The views of a scene show one set of named points, each view turned or mirrored, and shifted as a whole, with a little noise and some points left out.

Scene 1
View 1
q_478: [  3.8  29.6 -15.2  11.3 -11.6  -3.9  -7.9   5.2  11.8  22.2  18.9   0.1
 -17.2  -5.3   4.8  -5.4   5.3  -2.0 -18.4  -9.9   2.3  11.2  -0.2 -14.1
   5.7   3.3]
q_533: [-20.2  -7.2  30.1  18.7  -2.7  -2.4  -1.2  17.4   2.8  -2.5  21.9  -8.7
  -0.3  15.6 -28.5   3.4   3.6 -10.2  -4.2  -2.8  10.8 -20.8 -10.7   1.4
   1.0  -7.1]
q_505: [ -0.7   7.4  19.0  20.0 -10.7  -7.0  -7.4  -0.5  17.9   3.7  10.5  -2.0
   3.9  16.8 -23.4  14.0   3.6  -4.2   7.8 -14.7  14.8 -23.3 -11.8   9.4
  14.2  -8.0]
q_148: [ -6.0   4.2  25.1  22.1 -11.7  -6.0 -11.9   2.6  17.2  -1.7  12.1   0.1
  11.7  24.0 -26.7  14.8   0.9  -2.3   8.5 -16.4  16.3 -29.4 -14.4  13.7
  14.7 -11.3]
q_401: [-18.5   2.7  13.0  12.6  -0.2  -0.2  -0.9  19.1  -2.7   6.6  24.4  -6.8
 -15.2  -0.5 -13.6 -11.0   5.2  -7.9 -19.4   3.6   2.9   0.9  -3.4 -12.8
  -5.8  -0.1]
q_732: [ -7.1  -4.5  25.8  18.0  -3.4  -4.9   2.3   5.1   9.3   1.3  13.5 -10.9
  -5.2  12.4 -30.5   9.8   7.7 -10.4   7.1  -5.7  14.3 -22.4  -9.9   4.7
   5.9  -5.8]
q_532: [  0.6  18.3   3.5  14.5 -10.9  -4.8 -10.2   0.4  12.0  10.9  13.2   1.7
  -8.8   3.0  -8.0   0.7   3.3   1.0  -7.1 -10.2   7.8  -3.5  -4.9  -3.1
   6.7  -2.8]
q_846: [  3.7   9.8  -1.3  16.2  -7.2  -7.3   8.5   7.7  16.4  20.8  19.5 -17.3
 -14.2   6.1 -17.1  11.4  12.7 -20.6   0.2 -11.4  11.8 -10.9  -6.6  -6.4
  11.1   0.7]
q_841: [ -3.5  -5.7  19.0  12.5   2.7  -4.4  14.3   3.8   3.2   6.9  12.6 -17.8
 -25.0  -4.5 -28.3   3.4  14.1 -14.2   2.5   3.2  10.4 -10.2  -4.5  -6.7
  -3.4   0.9]
q_308: [  4.6  29.3 -12.7  15.3 -14.9  -5.4 -11.2   4.8  17.7  21.2  18.6   1.5
  -7.2   3.4   2.4   1.5   2.5  -3.3 -13.4 -16.6   6.3   2.6  -3.9  -7.4
  12.4  -1.1]
q_733: [ -8.1  14.2  12.5   9.9  -3.8  -0.9 -12.9  -0.1  -1.0   1.5  11.4   8.2
 -18.1  -9.4  -6.6 -14.2   1.1  12.6 -17.4   2.9   1.2   8.3  -0.7  -8.9
  -8.0  -1.1]
q_441: [  5.6   6.7   4.2   8.3   2.1  -5.2  13.9  -3.0   4.6  14.8   9.9 -14.6
 -35.6 -16.4 -17.1  -1.5  15.6 -10.3  -3.1   4.3   6.3   3.9   0.4 -14.0
  -4.3   6.0]
q_728: [-14.1   3.5  23.5  12.5  -1.9  -1.4  -8.7   6.0  -1.4  -2.6  13.7   3.0
 -12.1  -0.9 -16.8  -9.5   2.0   5.7 -12.0   3.5   4.8  -3.5  -4.5  -4.6
  -6.6  -3.7]
q_639: [ -3.5  -4.4  26.1  16.8  -2.4  -5.8   4.9   1.5  10.0   1.3  10.4 -11.6
  -8.5   8.8 -31.6  11.2   9.4 -10.3   9.3  -5.1  14.7 -23.2 -10.2   5.1
   5.1  -4.9]
q_101: [  4.7   2.7  14.9  10.1   1.4  -5.2   9.3  -7.1   5.0   7.1   5.7 -10.8
 -28.7 -10.9 -22.5   1.9  13.2  -5.0   2.7   2.9   9.1  -4.4  -2.2  -6.0
  -3.7   2.2]
q_714: [ -8.9   6.8  11.1  10.5  -0.6  -2.0   0.1   8.1  -0.3   7.9  17.2  -5.3
 -21.4  -6.8 -13.1  -8.6   7.3  -3.0 -14.1   3.1   4.1   3.2  -1.0 -11.8
  -6.4   1.2]
q_501: [-18.3 -12.2  30.7  15.7   3.0  -2.3   7.4  15.9  -0.6  -1.0  19.8 -14.8
 -11.4   7.2 -31.8   1.6   8.2 -14.7  -2.5   3.8  10.3 -17.7  -8.2  -3.5
  -3.2  -4.0]
q_50: [-17.1   0.6  16.2  16.0  -2.9  -2.0  -0.7  20.1   3.7   6.2  25.0 -10.1
  -6.1  10.2 -19.1  -0.6   4.7 -12.6 -11.9  -3.2   8.0 -11.1  -7.0  -6.5
   1.1  -3.8]
q_465: [  2.0  -9.6  29.7  13.0   3.5  -6.3  14.1  -7.9   6.2   0.1   2.5 -15.6
 -22.8  -2.9 -36.8   9.7  14.9  -9.3  14.4   2.7  14.2 -19.3  -7.0   1.8
  -1.5  -1.7]
q_972: [ -9.3 -13.6  43.7  16.3   1.5  -4.0   1.4  -4.3   3.3 -11.4   2.9  -5.7
  -8.2   7.7 -39.7   7.4   6.9   0.5  12.7   2.2  14.7 -27.0 -10.6  10.4
  -1.4  -8.3]
q_417: [  5.2  30.8  -7.8  -0.2  -1.6   0.0 -10.5 -11.9  -6.5  12.1   4.8  12.7
 -45.0 -37.9  12.2 -29.8   4.4  21.9 -29.3  11.0  -7.4  37.9  11.5 -25.5
 -18.8   8.8]
View 2
q_846: [-13.4  -6.9  -1.8   1.5  14.2  30.7 -26.6  16.9  28.2  20.9  26.1  -4.1
 -15.8   7.7   5.5  -2.5  -3.8   2.1  -1.6  22.7  -9.6   4.4  -2.6 -11.0
   2.2 -22.6]
q_308: [-25.2 -11.9   7.6   3.7   8.0  14.2 -11.9   9.0  25.6  19.8  17.6   3.3
  -5.1 -14.7  12.8  -1.3 -13.4  -9.8 -13.4   3.5  -5.2  -5.1  -3.9 -13.7
  -0.9 -35.8]
q_733: [-14.1 -11.2   3.3   7.6  14.5  14.0  -9.3   6.7  12.9   5.4   5.2   6.9
  -0.2  -5.8  -3.7   1.9 -17.1   3.6  -7.9 -15.4  18.1 -17.3  -5.7   8.4
  -3.9  -5.7]
q_714: [ -7.6 -10.2  -4.4   8.0  17.4  23.7 -20.4  15.3  16.2   9.1  15.1   6.2
  -4.2   0.1  -3.6  -1.2 -14.7   4.2  -3.1   1.9  13.1 -14.1  -1.4   5.9
  -3.6  -3.2]
q_728: [ -7.9  -5.0   2.8   0.9  13.0  21.2 -16.4  12.2  20.2   0.2   6.0   2.5
  -1.8   4.6  -4.0   2.5 -10.2   7.0  -2.4  -9.0  17.0 -12.1  -8.5   6.6
   7.5   4.5]
q_50: [ -4.0  -1.7  -0.9  -1.4  11.6  28.4 -26.0  23.1  28.2   2.5  15.8   2.2
  -3.0   5.2   2.5  -1.0  -7.3   0.5  -0.7   8.4   7.9  -7.2  -6.3  -1.6
  14.1  -0.9]
q_972: [ -6.9   4.2   6.8 -10.5  11.7  34.0 -21.5   8.5  27.6  -1.9   2.5 -14.8
 -18.5  34.7  -9.6   7.3   7.7  26.8   9.3  -3.0   8.0   8.9 -18.3   3.7
  18.4  14.0]
q_533: [ -1.7   4.9   3.2  -9.4   8.7  32.7 -27.5  23.6  34.5  -4.6  10.9  -4.1
  -4.6  16.5   0.9   2.2   0.9   6.2   4.3   6.9   7.2  -0.2 -12.7  -2.7
  25.1   8.6]
q_501: [  3.6   3.1  -5.0  -4.5  14.7  37.7 -32.7  26.1  29.3  -1.4  16.4  -4.1
  -9.0  21.6  -4.8  -0.2  -0.1  11.1   8.4  14.0   9.0  -2.3  -8.0   2.3
  18.8  13.9]
q_401: [ -2.0  -5.9  -5.2   4.6  15.6  25.3 -24.7  24.3  21.1   2.5  16.6   8.9
   2.3  -2.7  -0.8  -3.2 -14.9  -2.3  -1.9   5.6  15.5 -17.1  -1.2   5.5
   5.8   1.8]
q_639: [ -9.5   0.7   3.3  -7.0  11.9  34.7 -24.6  12.5  29.6   6.8  12.8 -12.4
 -18.5  25.2  -2.5   3.7   4.9  17.3   5.8   8.8  -0.8   9.1 -12.8  -4.4
  14.8  -1.1]
q_532: [-20.7  -8.4   7.6   1.0  10.0  18.1 -13.0   7.5  23.9  12.6  11.3  -1.0
  -7.5  -2.9   5.7   1.3  -9.1   0.7  -8.5  -2.1   0.7  -2.7  -8.0  -7.2
   3.0 -21.4]
q_148: [-17.7   6.2  18.1 -17.4   0.2  27.2 -17.7  10.4  41.4   0.2   4.2 -14.7
 -12.5  18.3   8.8   6.4   8.0   9.0  -0.8  -0.1  -6.9  14.3 -22.1 -16.0
  30.0  -9.1]
q_101: [-11.6 -10.7  -4.7   7.5  20.8  28.9 -20.3   5.7  13.8  17.1  15.8  -5.0
 -19.1  16.2 -10.7   1.5  -6.6  18.7   2.3   5.3   5.3  -1.8  -3.8   6.1
  -9.7  -5.8]
q_417: [-20.2 -29.2  -7.4  28.9  26.0   2.7  -0.3  -4.1  -9.9  21.1   9.4  19.1
   1.3 -25.2 -11.1  -1.4 -36.2   1.2 -15.9 -23.6  27.4 -34.6   8.7  21.0
 -39.3 -17.8]
q_841: [ -4.6  -6.3  -8.3   4.7  21.4  34.9 -28.6  15.6  19.4  12.6  19.8  -4.7
 -17.5  20.2  -8.6   0.3  -3.6  16.3   6.3  14.1   5.4  -1.1  -2.7   5.3
  -0.9   1.6]
q_732: [ -8.7   2.2   4.6  -8.2  10.2  33.5 -24.8  15.6  32.6   4.2  12.8 -11.1
 -15.1  22.4  -0.6   3.0   4.5  13.5   4.2   8.9  -0.5   7.9 -13.2  -5.5
  17.7  -0.3]
q_465: [ -7.5  -3.8  -2.9  -0.4  19.5  37.2 -25.4   7.5  20.1  11.9  14.3 -13.4
 -25.6  33.2 -12.6   4.3   4.0  27.9   9.2   8.8   2.9   8.2  -9.4   4.9
   1.9   3.8]
q_505: [-19.9   1.7  13.6 -12.5   4.3  27.3 -17.7   9.1  36.8   7.9   8.9 -13.0
 -15.0  15.7   7.9   4.3   5.1   7.9  -1.7   4.5  -8.7  12.9 -16.9 -15.2
  20.8 -16.9]
q_441: [-10.3 -15.5 -10.8  14.1  24.5  28.7 -23.0   8.8   9.9  23.4  23.1   0.3
 -17.6   8.4  -9.7  -1.5 -12.5  13.6   0.1  11.2   5.4  -7.4   3.4   7.4
 -17.9 -11.2]
View 3
q_478: [ 29.4   8.2  19.7   9.3 -19.2   6.5  16.1   1.7   8.5 -30.9  27.4 -15.3
  -5.1 -12.7   5.8  -4.3  17.3 -25.4   9.3 -11.9   5.3  -8.7  -7.6  14.9
 -16.1  -1.8]
q_50: [ 44.9 -16.5  21.1  10.5 -18.4  10.3  -1.1  -3.8  17.8  -2.5  27.1 -13.6
 -18.2  -4.2   5.6  -9.7  13.9  -1.6   1.2  15.5  10.2  -7.9   0.0  -1.6
  -2.5  17.8]
q_533: [ 56.2 -22.4  24.8   9.1 -22.9  11.9  -4.7  -7.9  17.6  11.4  26.7  -9.9
 -22.5   2.2   7.7 -11.1  11.3   9.6  -8.0  25.4   8.3  -8.6   0.9  -7.4
  -4.2  22.3]
q_714: [ 26.1 -12.0  22.1   8.9  -5.8   6.3   4.3   1.1  13.9 -10.4  21.4 -14.3
 -18.3 -13.6   3.6  -5.1  10.6 -10.9   2.1   7.0   4.4 -12.9  -0.2  -3.0
  -2.8   7.9]
q_728: [ 27.6 -16.0  28.0   4.7 -14.4   7.2   4.9  -3.2  18.1   0.3  19.2 -15.2
 -22.7 -12.2  10.9  -5.7   3.1  -2.0  -8.7  13.9   6.0 -19.3   3.5  -2.6
 -10.3  10.3]
q_417: [-24.8   3.6  26.5   3.5  10.7  -1.8  23.3  11.8  14.0 -36.0  10.9 -22.8
 -15.1 -39.1   7.5   5.1  -0.6 -35.0   5.7 -19.3   1.3 -29.2   1.8   8.7
 -12.8 -16.3]
q_101: [ 33.6 -10.2  25.0   8.6   0.7   2.8   3.5   1.4  -4.4  -2.7  18.6  -2.0
 -23.3  -7.1  -1.8  -1.3   9.1 -10.7  -8.1   5.7 -12.0  -6.7  -8.0 -15.2
  -2.2   1.7]
q_639: [ 60.0 -15.7  26.9   8.4 -18.4   8.0  -2.1  -6.5  -0.5  11.4  24.2   0.3
 -24.0   6.2   2.7  -7.1  11.0   3.7 -14.5  18.0  -7.9  -2.5  -7.6 -14.2
  -6.1  13.2]
q_505: [ 67.1  -5.2  28.9   5.5 -35.8  10.0   6.6 -10.0  -0.8   7.3  26.7  -2.0
 -17.8   8.3  10.2  -7.6  10.6   1.8 -17.8  13.1  -4.8  -4.8  -9.4  -2.1
 -21.5  11.0]
q_972: [ 52.7 -23.8  33.5   4.2 -15.7   6.9  -3.2  -8.1   1.3  25.4  17.4  -0.7
 -32.4   3.3   7.5  -5.8   1.8  12.5 -27.4  27.1 -10.0 -11.7  -1.9 -21.9
  -8.2  14.3]
q_733: [ 14.9  -7.8  28.6   3.3 -12.6   5.1  12.5   0.3  16.5 -10.5  17.2 -17.4
 -18.9 -18.8  12.3  -3.1   2.0 -11.5  -5.8   2.9   5.4 -22.9   2.7   3.4
 -15.2   1.6]
q_501: [ 49.2 -26.4  22.5  11.5  -8.6  10.1  -8.9  -4.0  14.1  10.4  24.4  -8.6
 -25.6  -0.6   1.8  -9.4  12.4   6.4  -4.6  25.3   4.5  -6.5   0.5 -15.0
   5.9  21.8]
q_308: [ 43.8  10.0  21.9   8.2 -30.9   8.4  16.4  -2.5   6.3 -25.4  29.5 -12.1
  -4.0  -6.1   8.6  -6.2  17.3 -20.5   4.6  -8.9   4.5  -6.3 -10.1  15.8
 -21.7   0.9]
q_401: [ 29.4 -16.7  19.2  10.6  -8.8   9.7  -0.3   0.0  23.3  -9.8  25.1 -18.3
 -17.9 -12.2   5.2  -8.1  12.6  -6.2   7.0  12.2  13.1 -12.2   3.3  -0.1
   1.2  15.5]
q_841: [ 41.6 -18.1  21.1  12.2   1.5   5.9  -4.3   0.4   0.3   1.7  21.9  -2.8
 -23.6  -3.1  -4.2  -4.7  13.5  -5.1  -3.8  13.4  -7.5  -3.5  -6.7 -17.9
   6.9  11.0]
q_465: [ 48.7 -18.5  28.1   8.5  -1.5   3.9  -3.6  -2.6  -8.1  13.1  18.5   4.1
 -29.5   1.5  -2.9  -3.1   8.1   0.5 -17.3  17.2 -17.0  -3.9  -8.7 -25.5
   1.2   8.2]
q_732: [ 61.4 -16.3  26.2   8.5 -21.4   8.8  -1.5  -7.9   2.7  11.6  25.5  -2.3
 -22.6   5.7   4.3  -8.7  11.9   4.8 -12.8  19.9  -3.3  -4.2  -5.5 -11.4
  -7.1  15.4]
q_148: [ 73.3  -8.2  31.5   3.9 -44.7  11.5   5.2 -13.9   3.6  14.3  26.8  -2.7
 -19.3  11.2  14.5 -10.3   9.2   8.7 -21.9  18.9  -1.8  -6.5  -6.9  -1.4
 -24.2  15.5]
q_532: [ 42.3   0.6  26.3   6.2 -26.3   7.6  12.4  -3.8   6.0 -11.7  25.2  -9.6
 -12.1  -5.5   9.2  -5.5  11.1 -11.8  -5.3   0.6   0.8 -10.3  -7.2   6.9
 -19.7   2.9]
q_441: [ 27.5  -8.0  20.6  12.1   8.2   2.6   3.4   5.0  -3.1 -14.0  20.3  -3.7
 -18.7 -11.0  -6.1  -1.3  14.6 -18.5   1.9  -0.3 -10.0  -4.0  -9.2 -12.4
   4.0   0.1]
View 4
q_841: [-18.4  -1.7  35.3 -12.0   1.3  13.6   3.3 -27.9 -21.2   2.6  -9.7  10.5
   2.9  -6.8  -4.6 -17.6   2.1  10.2   9.4  -9.9 -19.8 -31.1  -5.8  -5.9
  11.1  -5.3]
q_639: [-16.4   1.0  41.4  -7.1   2.3  18.1  -9.2 -32.8  -8.5   8.3  -7.4   0.1
  -4.6 -20.5  -7.6 -18.1  -2.0   5.6   6.2 -15.9 -25.6 -32.6   3.5 -16.3
  28.4  -5.5]
q_972: [-22.9   5.8  41.1  -4.2   2.7  21.4  -1.6 -26.2   6.1  10.1  -9.2   9.9
  -1.9 -18.5  -8.0  -8.3  -6.1   1.8   3.4 -33.3 -21.3 -31.8   7.6 -23.8
  35.6  -5.4]
q_478: [ 19.7   0.0  17.1  -4.3  -4.8  -9.6  -4.3 -37.0 -28.7  28.7  -3.2 -11.8
  -6.4   6.1 -19.6 -19.2   2.9  12.7   6.4  35.5  -8.3 -26.7 -10.8  -0.2
   8.0 -12.2]
q_732: [-13.1   1.6  41.7  -9.9   3.3  18.1 -10.8 -32.4  -9.2   9.8  -8.1  -1.5
  -6.1 -23.1 -10.8 -18.6  -2.7   9.1   6.1 -15.1 -21.6 -31.6   4.5 -17.5
  30.1  -6.9]
q_50: [  1.0   2.7  37.5 -19.1   4.3  10.3  -5.7 -28.0 -21.4  14.7 -12.0   2.1
  -2.7 -15.8 -18.7 -17.0  -3.6  21.5   8.4  -1.7  -3.5 -28.7  -0.2 -15.1
  21.6 -11.1]
q_441: [-11.0  -3.3  23.2  -5.2  -3.3   3.7   9.9 -29.7 -26.5   7.6  -7.4   9.2
   4.0   9.8  -3.2 -16.8   5.9   6.1   9.2   7.2 -20.3 -29.2 -14.2   3.8
  -0.5  -6.0]
q_728: [  3.1   7.4  27.2  -9.3   0.6   5.0   6.2 -23.0  -8.2  22.7 -10.5   8.3
  -0.1  -1.9 -19.7  -6.5  -6.6  13.4   4.3  -5.8   3.1 -26.4  -1.0 -17.4
  23.3 -11.1]
q_714: [  1.9   2.6  25.4 -12.4  -0.1   2.4   7.5 -26.0 -21.9  17.5 -10.1   8.1
   1.2   2.5 -15.3 -12.6  -1.3  16.0   7.8   4.7  -1.5 -27.1  -7.5  -7.9
  10.7 -10.2]
q_148: [ -3.3   5.1  43.4  -2.3   2.5  17.7 -23.9 -38.7   1.5  21.4  -4.5 -15.6
 -14.3 -31.8 -17.9 -17.8  -6.8   5.0   2.2 -11.4 -24.5 -31.6  12.0 -26.3
  46.2  -8.1]
q_533: [ -6.5   4.6  45.0 -19.1   6.4  17.9  -9.5 -26.7 -12.7  12.1 -12.6   3.5
  -4.1 -26.0 -17.5 -15.6  -6.2  20.2   7.5 -16.6  -6.0 -30.0   6.4 -23.1
  31.6  -9.4]
q_417: [ 21.2   5.6  -7.6   5.4 -10.4 -23.2  32.6 -21.9 -21.0  36.7  -4.9  14.1
   8.2  47.8 -18.4   1.3   1.6   4.5   2.3  32.0  11.4 -20.3 -22.8   5.7
  -9.9 -13.0]
q_401: [  5.1   3.4  31.6 -21.4   3.2   5.2   4.4 -23.5 -26.3  16.2 -13.0   8.6
   1.5  -5.8 -19.9 -13.4  -3.3  24.4   9.0   3.3   6.7 -26.8  -5.1 -11.3
  12.9 -12.3]
q_532: [  9.0   2.5  25.0  -0.9  -2.6   0.7  -8.1 -36.4 -13.5  26.7  -3.5 -10.6
  -8.4  -5.1 -17.9 -16.2  -1.2   6.9   3.8  14.9 -14.0 -28.1  -2.4 -10.6
  22.7 -10.0]
q_505: [ -4.0   2.8  38.7  -0.9   0.0  13.9 -20.1 -39.1  -2.6  19.0  -3.2 -13.8
 -12.2 -24.6 -14.3 -18.2  -3.2   3.1   3.0  -5.3 -27.6 -31.7   7.5 -19.3
  37.3  -7.6]
q_308: [ 19.1   0.2  21.8  -1.9  -3.8  -5.3 -14.5 -41.6 -23.9  29.7  -1.8 -20.3
 -11.6  -4.1 -20.3 -21.6   1.6  10.0   5.0  32.3 -14.8 -27.7  -5.7  -4.3
  17.5 -11.6]
q_101: [-14.3  -0.7  25.7  -2.2  -2.4   7.4   7.1 -29.5 -15.1   9.8  -6.3   8.5
   2.5   3.9  -4.1 -13.6   2.6   2.1   6.7  -3.9 -22.5 -29.8  -8.0  -4.2
  10.0  -4.9]
q_733: [ 10.9   7.7  16.9  -3.6  -3.2  -4.2  11.2 -24.8  -9.9  30.0  -7.8   6.0
  -0.2  10.9 -21.7  -4.6  -4.7   9.5   3.0   7.8   5.0 -24.3  -6.2 -12.3
  16.9 -12.7]
q_846: [ -5.2  -5.1  36.1 -10.4   0.0   9.3 -14.7 -39.9 -28.9   8.3  -5.5 -10.8
  -6.4 -15.5  -7.6 -27.4   5.0  11.5  10.2  12.9 -28.0 -32.0  -5.5  -2.4
  13.3  -6.6]
View 5
q_148: [ 27.6  -6.5   0.4  17.5  -6.0  -7.4  -4.8  35.0   9.1  -8.6   0.9  -3.0
  16.9   0.7  14.3  14.7 -23.3 -11.4 -23.4   2.5  28.9 -22.2   3.5   5.3
 -20.5  -7.2]
q_417: [-10.3  10.2   9.8 -30.9  26.9  -9.8  20.1 -28.1 -14.8  16.1  13.5  17.7
 -44.8  11.5 -44.6  -6.9 -32.7  -1.2  10.9 -35.4  10.6  13.1  23.1  -7.7
   5.5  27.0]
q_478: [  3.4  -3.9   7.5 -21.8  -3.9  -9.1  16.5   9.8  -5.5  -5.8   0.2  12.8
  -6.4   3.6 -30.5 -10.0 -19.6  -2.4   8.4 -15.2  25.4   5.1  10.4 -15.8
   1.0  12.9]
q_728: [  3.2   3.4  11.0  11.0   5.4 -10.0  -1.9  -0.7   2.4   0.1  15.2   8.7
 -15.4   6.1  -3.8   2.6 -35.5 -12.9 -17.6 -15.5  21.3  -9.8   2.8   2.8
  -8.2   7.1]
q_308: [ 11.9  -7.0   4.8 -18.9  -7.7  -7.1  15.4  22.5  -2.9  -8.5  -2.0   7.1
   4.7   2.5 -24.3  -6.3 -18.7  -2.4   5.4 -10.0  27.9   0.2  12.2 -14.2
  -5.7   8.6]
q_533: [  7.8  -1.6  12.3  27.2 -10.4 -13.0 -10.8  12.8  10.0 -12.0  11.2   8.6
  -0.1   0.6  12.5   2.2 -27.1 -16.7 -25.0  -4.3  27.4 -16.3 -11.8   2.6
  -8.3  -3.4]
q_732: [ 15.8  -2.5   4.5  21.8  -3.2 -15.6  -9.3  16.5   8.0  -8.2   0.1   7.9
  -0.1  -0.2  13.7  10.4 -12.5 -11.8 -20.1  -0.5  25.7 -16.8  -7.6   4.6
  -7.0  -5.5]
q_846: [ 12.4  -6.9   5.5   2.4 -11.0 -19.1   1.6  16.4   1.8 -13.7  -9.7  14.8
   1.0  -3.0  -4.6  -0.1   3.4  -4.9  -0.7  -1.6  28.9  -4.1  -8.1  -8.9
   5.0  -0.9]
q_714: [  0.6   2.0  10.8   4.2   2.5 -15.4   0.7  -4.1  -1.1  -2.6   7.2  15.6
 -18.7   3.9 -10.2  -2.0 -20.2  -9.1  -6.7 -14.9  21.0  -2.8  -1.0  -3.2
   1.9   7.9]
q_972: [ 19.5   2.6   2.6  32.0  10.9 -16.6 -15.9   8.3   9.1   1.2   4.4   4.8
 -10.3   1.9  24.4  23.0 -17.9 -14.0 -30.0  -2.8  19.9 -22.7  -5.2  15.9
 -12.4  -6.3]
q_465: [ 16.6   2.9   1.6  23.3  11.8 -24.3 -12.8   0.8   4.5   0.3  -6.0  13.3
 -18.0  -0.2  17.0  19.6   1.9  -8.6 -17.1  -2.8  18.9 -14.6  -9.3  10.1
   0.7  -5.3]
q_441: [  3.3   2.9   6.4   0.5   8.4 -23.5   0.7  -9.5  -3.4  -0.5  -5.5  21.4
 -26.8   0.8  -9.8   3.8   1.8  -3.7   1.3 -12.1  18.8   0.3  -4.8  -3.7
  11.7   5.8]
q_401: [ -6.2   1.3  16.8  10.8  -7.4 -12.6  -1.6  -3.2   2.7  -9.4  14.9  15.9
 -14.3   3.7  -9.5  -9.9 -29.8 -14.1 -11.8 -15.1  24.8  -4.4  -7.7  -5.9
   1.9   8.3]
q_733: [  1.6   4.4   9.7  -3.9  10.6  -7.6   5.8  -3.9  -2.2   4.1  15.0   8.7
 -19.7   7.6 -17.3  -0.2 -37.2  -8.9  -8.9 -20.6  18.1  -4.0  11.7  -1.0
  -7.6  13.0]
q_505: [ 24.9  -5.9  -0.2  11.1  -3.0 -10.3  -2.0  29.8   6.8  -6.9  -3.0   0.7
  10.7   0.6   8.5  13.0 -15.8  -8.4 -16.5   0.9  27.3 -17.5   3.7   3.1
 -14.9  -5.0]
q_501: [  3.5   0.9  13.5  30.8  -6.2 -19.6 -13.8   1.8   8.1 -10.3   9.2  14.8
 -11.1   0.5  13.5   2.9 -18.1 -16.0 -23.3  -5.6  24.6 -13.9 -17.2   3.2
  -0.4  -2.2]
q_101: [  9.2   3.4   4.0   6.4  11.6 -21.2  -2.6  -4.3  -0.3   2.1  -3.7  15.8
 -22.8   1.7  -0.8  11.1  -3.2  -5.6  -7.0  -9.6  18.7  -6.1  -2.3   3.0
   3.6   2.8]
q_841: [  5.9   1.9   7.6  18.1   2.6 -23.3  -8.7  -2.9   3.2  -4.9  -1.6  17.9
 -18.9  -0.6   6.3   7.0  -2.5  -9.5 -11.1  -6.2  22.2  -7.7 -12.6   1.7
   6.4  -0.8]
q_532: [ 13.4  -3.7   3.6  -6.4   0.0  -8.7   7.4  16.6  -0.3  -4.4   1.4   5.9
  -1.8   3.3 -12.3   1.9 -21.8  -5.9  -4.9  -9.9  24.6  -6.0   9.7  -5.1
  -8.4   5.8]

Which points are out of place in each view (at most two, in the order of its rows)? Write none if all are in place.
view 1 => q_50
view 2 => q_501, q_505
view 3 => none
view 4 => none
view 5 => q_714
